The views of a scene show one set of named points, each view turned or mirrored, shifted and resized as a whole, with a little noise and some points left out.

Scene 1
View 1
(72): [-0.88  0.46  1.16  0.84  2.28 -1.30 -0.59  1.06  0.77 -0.15  1.96 -0.07
  2.82  0.00 -1.08 -0.46 -0.69 -1.07 -0.90  1.57 -0.73 -1.95]
(60): [ 0.47  1.82  1.21  0.56  0.30  0.84 -0.40 -0.50  1.88  0.37  0.52  0.76
  0.68 -0.32  0.68  0.81 -0.62  0.01  0.15  0.06 -0.83 -0.80]
(22): [-1.14 -0.07  1.38  0.80  0.96 -1.14 -0.67  0.01  1.26  0.64  1.64  0.38
  2.12  1.76 -1.27 -0.42 -0.53 -1.23 -0.46  0.90 -0.64 -0.66]
(219): [ 0.02  0.41  0.88  0.39  0.66 -0.22 -0.16  0.48  1.24 -0.21  1.54  0.35
  1.84  0.35 -0.02 -0.41 -0.07 -0.51 -0.42  1.02 -1.00 -1.61]
(144): [ 0.43  1.01  1.16 -0.10 -0.34  0.78  0.16 -0.46  1.55  0.43  0.83  0.85
  0.43  0.81  0.90  0.18 -0.14 -0.11 -0.16  0.16 -0.95 -0.78]
(24): [-0.24 -0.27  1.08 -0.02 -0.78  0.21  0.48 -0.62  2.98  0.55  1.34  0.82
  1.55  1.04  0.79 -0.36  0.23 -1.07  0.83  0.65 -0.90 -1.02]
(228): [ 0.71  1.39  1.26 -0.91  0.00  1.32  0.78 -0.37  1.89  0.30  0.66  0.93
  0.39 -0.31  2.14  0.20 -0.24  0.12 -0.26  0.12 -1.03 -1.63]
(147): [-1.16  1.23  1.82  1.69  0.46  0.02 -0.76 -1.40  4.68  1.40  0.71  0.91
  2.10 -0.73  0.34  1.01 -1.03 -1.54  2.18  0.48 -0.41 -0.55]
(207): [ 0.84  1.73  0.59  2.00  1.34 -0.13 -1.11  0.76  1.38 -0.84  1.04  0.02
  1.96 -1.60 -0.63  0.42 -0.48 -0.13  0.47  1.20 -0.94 -1.86]
(86): [ 0.75  0.17  0.44  1.28 -0.59 -0.03 -0.43  0.11  1.51 -0.40  1.34  0.35
  1.51  0.84 -0.38 -0.34  0.38 -0.42  0.55  0.94 -1.20 -1.15]
(274): [ 0.86  1.21  0.77  1.23 -0.20  0.38 -0.83 -0.29  0.87 -0.01  0.65  0.50
  0.64  0.77 -0.46  0.38 -0.16  0.07 -0.01  0.15 -1.03 -0.36]
(236): [ 1.01  2.22  1.18  0.27 -0.21  1.59 -0.04 -0.81  2.50  0.38  0.14  0.88
  0.24 -1.02  1.76  1.10 -0.60  0.20  0.66 -0.15 -0.91 -0.91]
(20): [-1.47  0.67  1.97 -0.20  0.97 -0.18  0.13 -0.77  2.70  1.47  1.23  0.87
  1.71  0.75  0.48  0.21 -0.97 -1.36 -0.18  0.38 -0.46 -0.66]
(47): [-1.28  1.38  1.84  0.51  1.94 -0.56 -0.67 -0.32  1.22  1.01  1.07  0.57
  1.59  0.44 -0.60  0.54 -1.39 -0.75 -0.86  0.40 -0.44 -0.51]
(188): [-0.56  1.02  1.75 -0.13  0.31  0.66  0.42 -0.99  3.63  1.13  0.89  1.09
  1.36 -0.25  1.53  0.52 -0.64 -0.94  0.71  0.34 -0.56 -1.18]
(35): [ 3.63  1.70 -0.69  1.46 -0.47  0.92 -1.07  1.59 -2.41 -2.34  0.81 -0.25
 -0.06 -0.02 -0.77 -0.18  0.70  1.91 -1.18  0.77 -1.90 -1.49]
(186): [ 1.30  1.47  0.40  2.18  0.27  0.13 -1.23  0.40  0.86 -0.75  0.77  0.12
  1.28 -0.40 -0.90  0.41 -0.18  0.13  0.44  0.84 -1.09 -1.06]
(268): [ 0.59  0.98  0.98  0.06 -0.03  0.65  0.10 -0.10  1.60  0.04  0.82  0.56
  0.90  0.14  0.88  0.10 -0.23 -0.10 -0.01  0.44 -1.02 -1.31]
(233): [-1.73 -0.33  1.58  0.33  0.88 -0.95  0.04 -0.35  3.08  1.02  1.72  0.56
  2.70  0.95 -0.19 -0.42 -0.45 -1.87  0.44  1.19 -0.52 -1.14]
(176): [-0.12  0.49  1.18  0.77 -0.26  0.18 -0.32 -0.71  2.30  0.63  1.05  0.64
  1.24  0.87  0.13  0.25 -0.33 -0.74  0.57  0.32 -0.76 -0.48]
View 2
(86): [ 1.66 -0.01  0.60 -2.26  1.22 -3.38 -0.24 -0.58  1.08 -0.16 -1.77 -0.21
 -2.64  1.02  2.25  1.53 -0.58 -2.00 -0.24  0.67  2.33 -2.26]
(186): [ 0.27 -1.57  1.30 -1.63  0.54 -3.22 -0.92 -1.69  1.10  0.33 -0.40 -0.65
 -2.33  1.15  3.91  1.80  0.26 -2.52 -0.53  1.05 -0.60 -2.29]
(22): [ 1.61  0.63  0.61  2.18  2.08 -1.68  2.53  1.57  0.92 -0.52 -1.67  1.04
 -2.94  0.46  4.06 -0.36 -0.66 -2.02 -0.18 -0.07  3.91  1.39]
(188): [ 1.11  0.05  1.12 -2.22  2.15 -2.64  0.17 -1.21 -3.64 -0.02 -4.23 -1.30
 -1.31  4.95  2.19  0.10 -0.69 -3.75  1.88  1.03  4.04  1.59]
(35): [ 1.59  0.13  2.10 -3.85 -0.89 -1.84 -4.45 -3.25  5.79  0.82  2.23 -0.92
 -1.46 -2.08  2.64  0.38  0.74 -4.08  0.01 -0.51 -2.88 -5.99]
(72): [ 2.13 -0.42  0.35  3.36  1.48 -2.01  0.76  1.99  0.03 -0.17  0.89 -0.32
 -2.41  0.51  3.85 -0.58  1.44 -1.90  0.07 -0.16  1.52 -0.15]
(24): [ 2.29  1.09  0.41 -2.69  1.84 -3.33  0.61 -0.26 -1.30 -0.44 -3.91 -0.37
 -2.29  2.66  1.49  0.76 -1.38 -2.59  0.71  0.44  5.29 -0.15]
(47): [ 0.26 -0.49  1.69  1.51  1.77 -0.61  1.37 -0.58 -0.19 -0.01 -1.57  0.30
 -1.69  1.98  5.04 -0.97 -0.27 -3.51  0.87  0.57  1.96  2.64]
(147): [-0.80 -2.27  0.67 -1.21  2.30 -4.29  2.01 -1.06 -4.65 -0.21 -4.80 -0.75
 -2.34  5.64  3.88  2.44 -0.96 -2.22  0.11  2.56  3.03  2.25]
(268): [ 1.70  0.66  1.29 -2.63  1.21 -2.20 -1.18 -1.53 -0.28  0.13 -2.32 -0.92
 -1.37  2.29  2.03 -0.10 -0.35 -4.01  1.36  0.32  2.39 -0.67]
(228): [ 1.97  1.06  1.68 -3.60  1.28 -1.57 -2.35 -2.42 -1.49  0.49 -2.68 -1.72
 -0.36  3.49  1.32 -1.22 -0.22 -5.18  2.77  0.08  2.87 -0.21]
(144): [ 1.20  1.01  1.62 -3.36  1.38 -1.57 -0.86 -2.21  0.36  0.07 -2.97 -0.52
 -1.31  2.25  2.36 -0.29 -1.26 -4.21  1.49  0.24  2.91  0.01]
(60): [ 0.26 -0.51  1.85 -2.56  1.14 -1.92 -0.88 -2.47 -0.78  0.39 -2.47 -0.79
 -1.18  3.28  3.31  0.31 -0.58 -4.30  1.34  0.91  1.28  0.25]
(233): [ 2.09  0.40  0.04  1.14  2.68 -2.89  2.38  1.73 -2.12 -0.50 -2.85  0.25
 -2.95  2.58  2.90  0.32 -0.69 -1.70  0.22  0.49  4.97  1.68]
(274): [ 0.25 -0.16  1.78 -2.58  0.81 -2.20 -0.31 -2.30  1.92  0.14 -2.07  0.18
 -1.95  1.13  3.72  1.06 -1.07 -3.36 -0.03  0.70  1.11 -0.92]
(176): [ 1.29  0.55  1.01 -2.65  1.48 -2.91  0.57 -1.08  0.01 -0.26 -3.45  0.05
 -2.28  2.15  2.68  1.21 -1.41 -2.88  0.39  0.80  3.73 -0.25]
(219): [ 2.29  0.52  0.65 -0.31  1.40 -2.32 -0.40  0.22  0.11 -0.13 -0.91 -0.52
 -2.06  1.25  2.42 -0.27  0.17 -2.78  0.61  0.07  2.61 -0.92]
(207): [ 0.65 -2.31  0.89  0.04  0.65 -3.41 -1.27 -0.55 -1.04  0.50  0.55 -1.47
 -1.89  2.14  3.75  1.20  1.62 -2.59 -0.06  1.15 -1.17 -1.75]
View 3
(176): [-0.23  1.56 -0.05 -0.44  1.08  0.37 -1.04  1.77 -0.67 -0.57 -0.04  1.00
 -0.50 -0.73 -0.95 -1.73  0.91  0.57  0.88  1.15  0.45 -0.59]
(60): [ 0.42  1.58 -0.41  0.11  1.24  0.71 -0.56  0.88 -2.00 -0.75 -0.72 -0.68
 -0.62 -1.44 -0.79 -0.50  0.44  1.11  1.17  1.74  0.71  0.41]
(268): [ 0.63  1.60 -0.03 -0.14  0.84  0.33 -1.19  0.56 -0.86 -0.76 -0.30 -0.31
 -1.04 -1.60 -0.69 -0.67  0.61  0.23  0.99  1.17  0.95 -0.13]
(207): [ 0.36 -1.23 -0.71 -0.37  0.52  0.15  1.20  0.17 -0.42 -0.75 -0.98 -0.60
 -0.92 -0.60  0.64  1.29 -0.57  1.30  1.38  1.12  0.76 -0.40]
(35): [ 2.10  2.26 -1.00 -4.47 -1.20 -0.37 -0.42 -1.68  1.35 -1.08 -0.02 -3.35
 -1.85  0.79 -0.46  2.63  0.11  0.85  2.51 -0.58  1.11  0.46]
(228): [ 1.41  2.27  0.41  0.67  1.13  0.48 -2.14  0.20 -1.66 -0.58 -0.31 -1.01
 -1.29 -2.71 -0.52 -0.78  0.74 -0.14  0.96  1.68  1.38  0.17]
(233): [-1.63 -0.22  0.47  1.18  1.23  0.28  0.23  1.38 -0.11 -1.43 -0.17  2.67
 -0.38 -1.20 -0.26 -2.79  0.24 -0.20 -0.59  1.63  0.61 -1.05]
(144): [ 0.42  2.56  0.07 -0.40  0.98  0.43 -1.49  0.76 -1.13 -0.85 -0.13 -0.30
 -0.83 -1.46 -1.11 -1.30  0.77  0.20  0.88  1.41  0.90  0.22]
(188): [ 0.09  1.06  0.43  1.95  1.90  0.67 -1.39  1.76 -2.27 -0.33 -0.58  0.85
 -0.46 -2.43 -0.51 -1.84  0.56  0.37  0.64  2.18  0.91 -0.34]
(274): [ 0.00  1.89 -0.62 -1.72  0.79  0.43 -0.24  0.81 -0.65 -0.96 -0.26 -0.51
 -0.65  0.00 -1.22 -0.44  0.55  1.25  1.31  0.97  0.41  0.38]
(47): [-1.65  0.76 -0.23  0.37  1.03  0.89  1.47 -0.03 -1.31 -2.38 -0.80  0.29
 -0.23 -0.84 -0.88 -1.66 -0.36  0.50 -0.44  2.04  0.60  0.92]
(86): [ 0.11  0.93 -0.29 -1.39  0.43 -0.11 -0.60  1.17  0.48 -0.55  0.02  0.74
 -0.91 -0.12 -0.49 -0.68  0.62  0.59  1.19  0.54  0.52 -0.96]
(20): [-1.32  1.08  0.34  1.33  1.72  0.82 -0.03  0.94 -1.56 -1.56 -0.48  1.42
 -0.28 -1.87 -0.94 -2.65  0.36  0.04 -0.45  2.21  0.69  0.26]
(72): [-1.37 -1.03  0.07  0.01  0.09  0.15  1.84 -0.94  1.05 -2.37 -0.52  0.93
 -0.83 -0.54  0.41 -0.61 -0.83 -0.17 -0.64  1.07  0.92 -0.33]
(186): [ 0.29  0.25 -0.98 -1.77  0.35  0.18  0.66  0.59 -0.20 -0.75 -0.62 -0.69
 -0.72  0.21 -0.22  0.93  0.00  1.52  1.65  0.67  0.50 -0.18]
(147): [-0.91 -0.63 -0.34  1.99  2.52  0.88  0.15  3.32 -2.80  0.21 -1.15  1.96
  0.30 -1.41 -0.39 -1.70  0.42  2.09  0.95  2.43  0.00 -0.61]
(236): [ 1.40  1.85 -0.26  0.61  1.65  0.79 -1.57  1.25 -2.89  0.09 -0.92 -1.35
 -0.72 -2.18 -0.80 -0.14  0.71  1.29  1.89  2.04  0.94  0.42]
(24): [-0.06  1.34  0.52  0.37  1.26  0.20 -1.84  1.95 -0.40 -0.29  0.19  1.67
 -0.84 -1.47 -0.67 -2.28  1.06 -0.09  0.58  1.16  0.71 -1.20]
(22): [-2.02  0.59  0.02 -0.57  0.59  0.39  1.10  0.44  0.51 -2.10  0.01  1.73
 -0.46 -0.11 -0.79 -2.23  0.08 -0.07 -0.60  1.21  0.39 -0.17]
View 4
(86): [-1.09 -2.43  1.93 -0.36 -0.45 -0.47  1.08  0.06 -0.07  1.62  1.01  1.23
  0.73  0.95  0.20  0.05 -0.83  0.40 -0.03 -2.06  0.77 -0.65]
(236): [-1.21  0.61  0.26 -0.95  0.22 -3.94 -0.34 -0.45 -1.77  0.01  0.83  1.91
  0.11  0.36 -0.05  1.85  1.33  1.02 -0.13 -3.52  2.13 -0.26]
(24): [-1.92 -1.33  0.06 -1.98  0.24  1.02  0.73 -1.09 -0.22  1.20  1.02  1.66
 -0.23  1.72  0.60  1.22  0.09  0.85  0.13 -2.69  1.42 -0.07]
(207): [-1.17 -2.26  3.06 -0.11 -1.61 -3.26  0.99  0.49  0.59  1.72  2.48  0.58
  3.06 -0.93 -0.75  1.42  0.45  0.39  0.03 -2.28  1.40 -0.08]
(20): [-1.99  0.25  0.55 -2.61  0.42  0.58 -0.39 -1.85 -0.10  1.69  1.75  1.18
  0.90  0.62 -0.52  1.91  0.29  0.13 -0.92 -1.89  2.57  2.24]
(219): [-1.45 -1.22  2.22 -1.60 -0.46 -0.25  0.63 -0.85  0.26  2.21  1.59  0.15
  1.56  0.58 -0.93  0.13 -0.37  0.52  0.30 -2.07  1.28 -0.28]
(228): [-1.65  0.97  0.59 -1.92  0.48 -2.29 -0.43 -1.17 -1.75  0.88  0.79  0.67
 -0.08  1.11 -1.03  0.74  1.01  1.34  0.78 -3.51  1.68 -1.05]
(274): [-0.47 -1.26  2.06  0.06 -0.02 -2.01  0.15  0.09 -0.87  1.37  0.39  1.46
  0.60  0.44 -0.27 -0.06 -1.25 -0.20 -1.03 -1.84  1.24  0.27]
(47): [-1.09  0.20  2.27 -1.74  0.08 -0.62 -0.46 -1.39  0.13  2.22  1.94  0.44
  1.95 -0.42 -1.59  1.19 -0.47 -0.56 -1.48 -1.12  2.46  2.65]
(188): [-2.21  0.07 -0.33 -2.52  0.24 -0.85 -0.04 -1.43 -0.49  0.67  1.66  1.82
  0.42  0.99  0.21  2.67  1.54  0.88 -0.14 -3.13  2.37  0.75]
(176): [-1.35 -1.39  0.71 -1.15  0.16 -0.15  0.54 -0.59 -0.49  1.09  0.75  1.82
  0.05  1.16  0.34  0.88 -0.55  0.28 -0.55 -2.28  1.32  0.33]
(22): [-1.23 -1.63  2.39 -1.56 -0.14  1.59  0.50 -1.24  0.79  2.66  1.62  0.66
  1.56  0.42 -0.71  0.33 -1.45 -0.65 -1.23 -0.90  1.61  1.96]
(60): [-1.01  0.03  1.18 -0.78  0.04 -2.90 -0.27 -0.47 -1.05  0.74  1.13  1.44
  0.68  0.18 -0.46  1.35  0.27  0.37 -0.61 -2.58  1.84  0.48]
(72): [-1.57 -1.69  3.43 -2.06 -0.98  1.05  0.65 -1.38  1.45  3.33  2.84 -0.67
  3.20 -0.33 -1.78  0.51 -0.42 -0.13 -0.09 -1.08  1.58  1.32]

Which points are out of place in each view (at most two, in the order of its rows)? Write none if all are in place.
view 1: (176)
view 2: (22)
view 3: none
view 4: (72)

Scene 2
View 1
(218): [-2.69  1.25  0.97  0.78 -0.81  0.95 -0.97  0.55 -0.99  0.12  1.41 -1.50
 -1.10  0.90  0.41 -0.39 -0.16 -2.26 -1.56  0.03  0.59 -1.77]
(29): [-0.68  0.53  1.19  0.00 -0.46  1.13 -1.11 -0.33 -0.25 -0.64  0.64 -0.42
 -0.44 -0.73 -0.23 -0.33  0.20 -1.14 -2.55 -0.11  0.78 -2.05]
(92): [ 0.64  0.15  0.99 -0.63 -0.18  1.48 -0.57 -0.06  0.62 -1.81  0.37  0.40
 -1.45 -0.31 -1.29 -1.29 -0.59 -1.53 -2.82  1.03  2.62 -2.29]
(44): [ 1.47  0.05  1.92 -0.51 -0.40  1.10 -0.81 -0.45 -0.28 -1.22 -0.56  1.61
  0.72 -1.86 -1.20  0.47  0.38  0.17 -3.49 -0.51  0.88 -2.07]
(181): [-2.24  1.22  0.75  0.44 -0.51  1.03 -1.14  0.20 -0.29 -0.18  0.98 -1.46
 -1.31  0.78  0.18 -0.46  0.02 -2.08 -1.46  0.02  0.61 -1.76]
(125): [-1.46  1.14  0.69  0.02 -0.88  0.94 -0.93  0.24  0.08 -0.51  0.25 -0.85
 -0.98  0.91 -0.32 -0.30  0.00 -1.51 -1.14 -0.16  0.41 -1.69]
(232): [ 1.84  0.73 -0.92 -1.42 -0.85  1.78 -0.72 -0.71  1.35 -2.10 -0.01 -0.28
 -0.91  0.27 -1.75 -1.71 -0.47 -1.55 -1.37  0.76  1.48 -2.80]
(190): [-0.72  1.34  0.45 -0.52 -1.24  0.70 -0.58  0.81 -0.01 -0.85 -0.49  0.38
 -0.51  1.47 -0.91  0.30 -0.34 -1.32 -0.92 -0.51  0.66 -1.56]
(123): [ 1.95  0.54  0.33 -1.23 -1.06  1.36 -0.66 -0.44  0.56 -1.61 -0.63  1.03
  0.45 -0.62 -1.81 -0.35 -0.07 -0.50 -2.14 -0.07  0.90 -2.53]
(205): [-0.29  0.50  1.98  0.83 -1.12  1.04 -0.01  1.32 -2.01 -0.56  1.45  1.04
  0.46 -0.48 -1.00 -0.01 -0.94 -1.53 -3.27  0.48  2.01 -2.68]
(129): [-0.89  0.71  1.16  0.59 -0.69  1.20 -0.15  1.04 -1.03 -0.84  1.54 -0.02
 -1.10  0.42 -0.81 -1.14 -0.89 -2.36 -2.66  1.01  2.55 -2.43]
(189): [-2.07  1.50  1.60  1.97 -1.59  1.03 -0.30  1.07 -3.30  1.13  3.12 -0.70
  1.41 -0.31  0.29  0.48 -0.46 -2.16 -2.47  0.03  0.16 -2.92]
(141): [-0.71  1.15  0.93 -0.46 -1.35  0.52 -0.29  1.40 -0.32 -1.00 -0.86  0.99
 -0.55  1.75 -1.25  0.60 -0.51 -1.13 -0.94 -0.50  1.02 -1.36]
(131): [ 0.21  0.67  1.29  0.21 -1.04  1.17 -0.49  0.54 -1.15 -0.71  1.09  0.40
  0.41 -0.46 -0.90 -0.19 -0.49 -1.43 -2.60  0.25  1.24 -2.59]
(139): [-1.53  1.07  1.29  0.20 -1.05  0.71 -0.75  0.63 -0.93 -0.29  0.21  0.10
 -0.32  0.51 -0.43  0.55  0.04 -1.21 -1.66 -0.56  0.43 -1.63]
View 2
(141): [-0.75 -1.95 -2.33 -0.20  0.80 -0.76 -0.96 -0.97  0.84  0.57 -1.04 -2.58
  1.49  0.32 -0.08 -1.78 -0.27 -0.91 -0.72  0.25 -1.41  0.19]
(189): [-3.48 -2.05  1.29 -0.83  1.10  0.23 -2.65 -1.08  1.10 -0.50 -1.23 -1.97
  1.86 -0.02  0.45 -0.85 -0.18  1.42  1.55 -0.89 -4.56 -1.05]
(92): [-2.69 -0.89 -0.48 -0.41  1.66 -0.87 -0.73  0.69 -0.21  2.12 -1.08 -1.36
  0.12 -1.02  0.10 -1.40  1.53 -1.58 -1.21  0.47 -0.84  0.84]
(29): [-2.50 -1.12  0.07 -0.56  1.40 -0.62 -1.61  0.89  0.55  0.56 -1.28 -1.62
 -0.13 -0.72  0.22 -1.18  1.73 -0.31  0.53  0.34 -2.15 -0.11]
(205): [-3.70 -1.02  0.42 -0.24  0.71 -0.44 -1.77 -1.37  1.14  1.33 -0.90 -2.14
  0.63 -1.07  0.47 -1.69  0.19 -0.06 -0.17 -0.10 -2.86  0.55]
(218): [-1.45 -2.58 -0.02 -0.89  2.07  0.13 -1.43  0.46 -0.37  0.30 -0.94 -1.23
  2.05  0.92  0.45 -1.25  0.46 -0.12  0.76 -0.94 -3.03 -0.70]
(129): [-3.26 -1.53  0.39 -0.60  1.81 -0.19 -1.36 -0.33 -0.38  1.87 -0.89 -1.21
  1.50 -0.39  0.50 -1.47  0.25 -0.74 -0.67 -0.53 -2.09  0.55]
(232): [-2.34 -0.88 -1.73 -0.87  1.97 -0.84 -0.84  1.63 -0.18  1.09 -2.24 -1.42
  0.95 -1.01 -0.95  0.19  1.54 -1.33 -1.93  1.20  0.52  0.27]
(123): [-2.15 -0.54 -1.87 -0.33  0.87 -1.34 -1.21  0.41  1.44  0.54 -2.06 -2.60
 -0.32 -1.46 -0.70 -0.54  1.63 -0.85 -1.26  1.64 -0.29  0.38]
(131): [-2.95 -1.12 -0.19 -0.52  1.09 -0.56 -1.68 -0.38  1.04  0.72 -1.40 -2.15
  0.50 -0.80  0.06 -1.02  0.71 -0.18 -0.18  0.35 -2.14  0.16]
(139): [-1.16 -1.96 -1.03 -0.27  1.04 -0.50 -1.35 -0.40  0.84  0.12 -0.91 -2.24
  1.06  0.32  0.21 -1.71  0.31 -0.23  0.41 -0.11 -2.47 -0.29]
(181): [-1.29 -2.28 -0.50 -0.90  2.24 -0.19 -1.06  1.23 -0.61  0.63 -1.23 -1.07
  1.93  0.82  0.28 -1.05  0.80 -0.74  0.26 -0.52 -1.99 -0.58]
(125): [-0.88 -2.14 -1.25 -0.56  1.68 -0.36 -1.11  0.70 -0.04  0.29 -1.15 -1.81
  1.54  0.68  0.02 -1.14  0.61 -0.70  0.15 -0.18 -1.98 -0.42]
View 3
(29): [ 0.11 -0.89  0.41  1.72 -1.12  0.64 -2.12 -0.51 -0.65 -0.34 -0.39 -0.14
 -0.18  0.44  0.24 -0.68 -0.50 -1.05 -1.04 -0.74 -0.19  0.59]
(131): [ 0.61 -0.68  1.03  1.40 -0.73  0.65 -1.26 -1.54 -0.38  0.20 -0.86 -0.29
  0.02  0.16 -0.51 -1.02 -0.23  0.36 -2.67 -0.60 -0.51  0.03]
(123): [ 1.16 -0.07 -0.36  0.49 -0.69  0.33 -2.34 -1.84 -1.16  0.70 -0.07 -1.56
 -0.73  0.25 -3.20 -1.58 -1.25 -1.73 -1.81 -1.33 -1.65 -1.11]
(44): [-0.51 -0.47 -0.77 -0.43  0.75  0.91 -1.06 -1.80 -1.31  0.84  0.25 -1.18
 -0.39 -0.05 -1.46 -0.62  0.17 -1.05 -1.14 -1.47 -1.57 -1.74]
(218): [ 0.46 -1.10  1.43  3.46 -1.76  0.32 -2.52 -0.01  0.56 -1.26 -2.32  1.10
  0.85  0.44  1.49 -1.06 -0.66 -0.42 -1.38  0.52  0.91  1.86]
(129): [ 2.07  0.17  2.79  1.29 -2.17  0.85 -1.23 -1.56 -0.35 -0.30 -2.05  0.45
  0.76 -0.91 -0.50 -1.02 -0.40  0.66 -3.08 -0.14 -0.05  1.27]
(189): [-0.90 -1.88  1.44  3.83  0.05  0.35 -0.70 -0.88  1.03 -0.25 -1.89  1.02
  0.36  1.27  2.02 -1.26  0.19  2.65 -4.36  0.89  1.15  0.77]
(232): [ 2.66  0.36  0.86  1.11 -2.90  0.64 -3.52 -1.08 -1.20  0.04  0.38 -1.33
 -1.11  0.39 -3.10 -1.60 -1.83 -2.64 -2.06 -1.69 -0.91  0.88]
(139): [ 0.30 -0.78  0.80  1.57 -0.29  0.22 -1.47 -1.14 -0.34 -0.49 -2.71  0.67
  1.16 -0.70 -0.19 -1.25 -0.48 -0.17 -1.19  0.23 -0.09  0.00]
(190): [ 1.23 -0.42  0.40  1.96 -0.92 -0.23 -2.90 -1.24 -0.26 -0.54 -3.07  0.27
  0.66 -0.47 -1.85 -2.18 -1.37 -1.33 -1.01  0.39 -0.29 -0.08]
(92): [ 2.06  0.49  1.59 -0.01 -2.51  1.41 -1.98 -1.18 -1.44  0.05  0.05 -0.82
 -0.10 -0.81 -1.14 -0.26 -0.30 -1.44 -1.46 -1.51 -0.92  1.10]
(181): [ 1.36 -0.63  1.43  2.99 -2.48  0.23 -3.27  0.23 -0.04 -1.26 -1.88  0.71
  0.41  0.28  0.42 -1.31 -1.19 -1.56 -1.05  0.02  0.48  1.99]
(141): [ 1.29 -0.16  0.55  1.41 -0.57 -0.23 -2.21 -1.70 -0.38 -0.74 -3.65  0.67
  1.38 -1.17 -1.87 -2.22 -1.43 -1.19 -0.66  0.63 -0.58 -0.54]
View 4
(139): [-1.10  0.80 -2.23  0.62  0.21 -0.92 -0.43 -0.22 -0.28 -0.35 -0.47 -0.92
  0.36  0.47  0.47 -0.18  0.66 -0.80  1.41  0.35  1.23 -0.33]
(181): [-1.54  0.50 -1.66 -0.27 -0.60 -1.43  0.63 -0.53 -0.02 -1.09 -1.07 -0.19
  0.89 -1.41  0.08 -0.36 -0.21 -1.69  1.12 -0.08  2.06  0.44]
(141): [-1.87  0.84 -2.56 -0.07 -0.71 -0.65 -1.08 -0.51 -0.21 -0.78 -0.68 -1.80
 -0.24  1.19  1.05  0.15  0.81  0.19  1.08 -0.53  2.02 -0.42]
(92): [-2.11 -0.17 -0.84  0.02 -1.81 -1.69  0.56 -1.22  0.79 -0.55 -1.76 -0.51
  1.10  1.47  0.58 -1.88 -1.46  0.13 -0.21  0.41  1.26  0.12]
(232): [-1.65 -0.24 -0.34 -1.09 -2.22 -1.20  2.07 -1.44 -0.44 -1.51 -2.15 -0.76
  0.73  0.69  2.15 -0.86 -1.31  0.48 -1.29 -0.16  1.88 -0.33]
(190): [-1.56  0.74 -2.22 -0.30 -0.57 -0.75 -0.22 -0.56 -0.51 -1.06 -0.89 -1.42
  0.02  0.67  1.27  0.25  0.47 -0.15  0.77 -0.33  1.97 -0.43]
(131): [-0.95  0.59 -1.40  1.02 -0.53 -1.03  0.07 -0.74 -0.46 -0.14 -1.23 -0.92
  1.32  1.07  0.87 -1.40  0.20  0.17  0.50  1.25  0.26 -0.09]
(29): [-1.06  0.11 -1.28  0.62  0.06 -1.15  0.60 -0.45  0.02 -0.41 -0.85  0.01
  0.72  0.66  0.59 -0.97 -0.68 -0.85  0.65  1.07  0.95 -0.32]
(125): [-1.43  0.51 -1.87 -0.06 -0.27 -1.06  0.26 -0.45 -0.20 -0.91 -0.85 -0.61
  0.37 -0.44  0.58 -0.13  0.03 -1.16  1.18 -0.10  1.85 -0.16]
(44): [-0.88 -0.13 -1.06  1.11  0.19 -0.66  0.52 -0.59  0.24  0.26 -0.83 -0.43
  0.09  3.79  1.55 -1.30 -1.15  0.60 -0.28  1.40  0.06 -1.34]
(205): [-1.09  1.05 -1.59  1.59 -0.69 -1.29 -0.97 -0.75 -0.23  0.44 -1.45 -1.36
  1.83  1.26  0.19 -1.89  0.53  0.44  0.91  1.76 -0.16  0.34]
(123): [-1.07  0.03 -0.89 -0.08 -0.96 -0.45  1.28 -1.10 -0.45 -0.72 -1.47 -1.04
  0.12  2.63  2.24 -0.77 -0.78  1.03 -0.90  0.48  0.84 -1.03]
(129): [-1.82  0.72 -1.50  0.58 -1.71 -1.81 -0.47 -1.05 -0.02 -0.23 -1.87 -1.08
  1.96 -0.14 -0.23 -1.88 -0.02 -0.15  0.78  0.83  1.01  0.94]
(218): [-1.22  0.88 -1.96  0.49  0.00 -1.44 -0.07 -0.32 -0.25 -0.71 -0.76 -0.36
  1.27 -1.72 -0.31 -0.47  0.62 -1.92  1.93  0.39  1.49  0.42]

Which points are out of place in each view (at most two, in the order of its rows)? Write none if all are in place.
view 1: (181)
view 2: (29)
view 3: (129), (139)
view 4: none
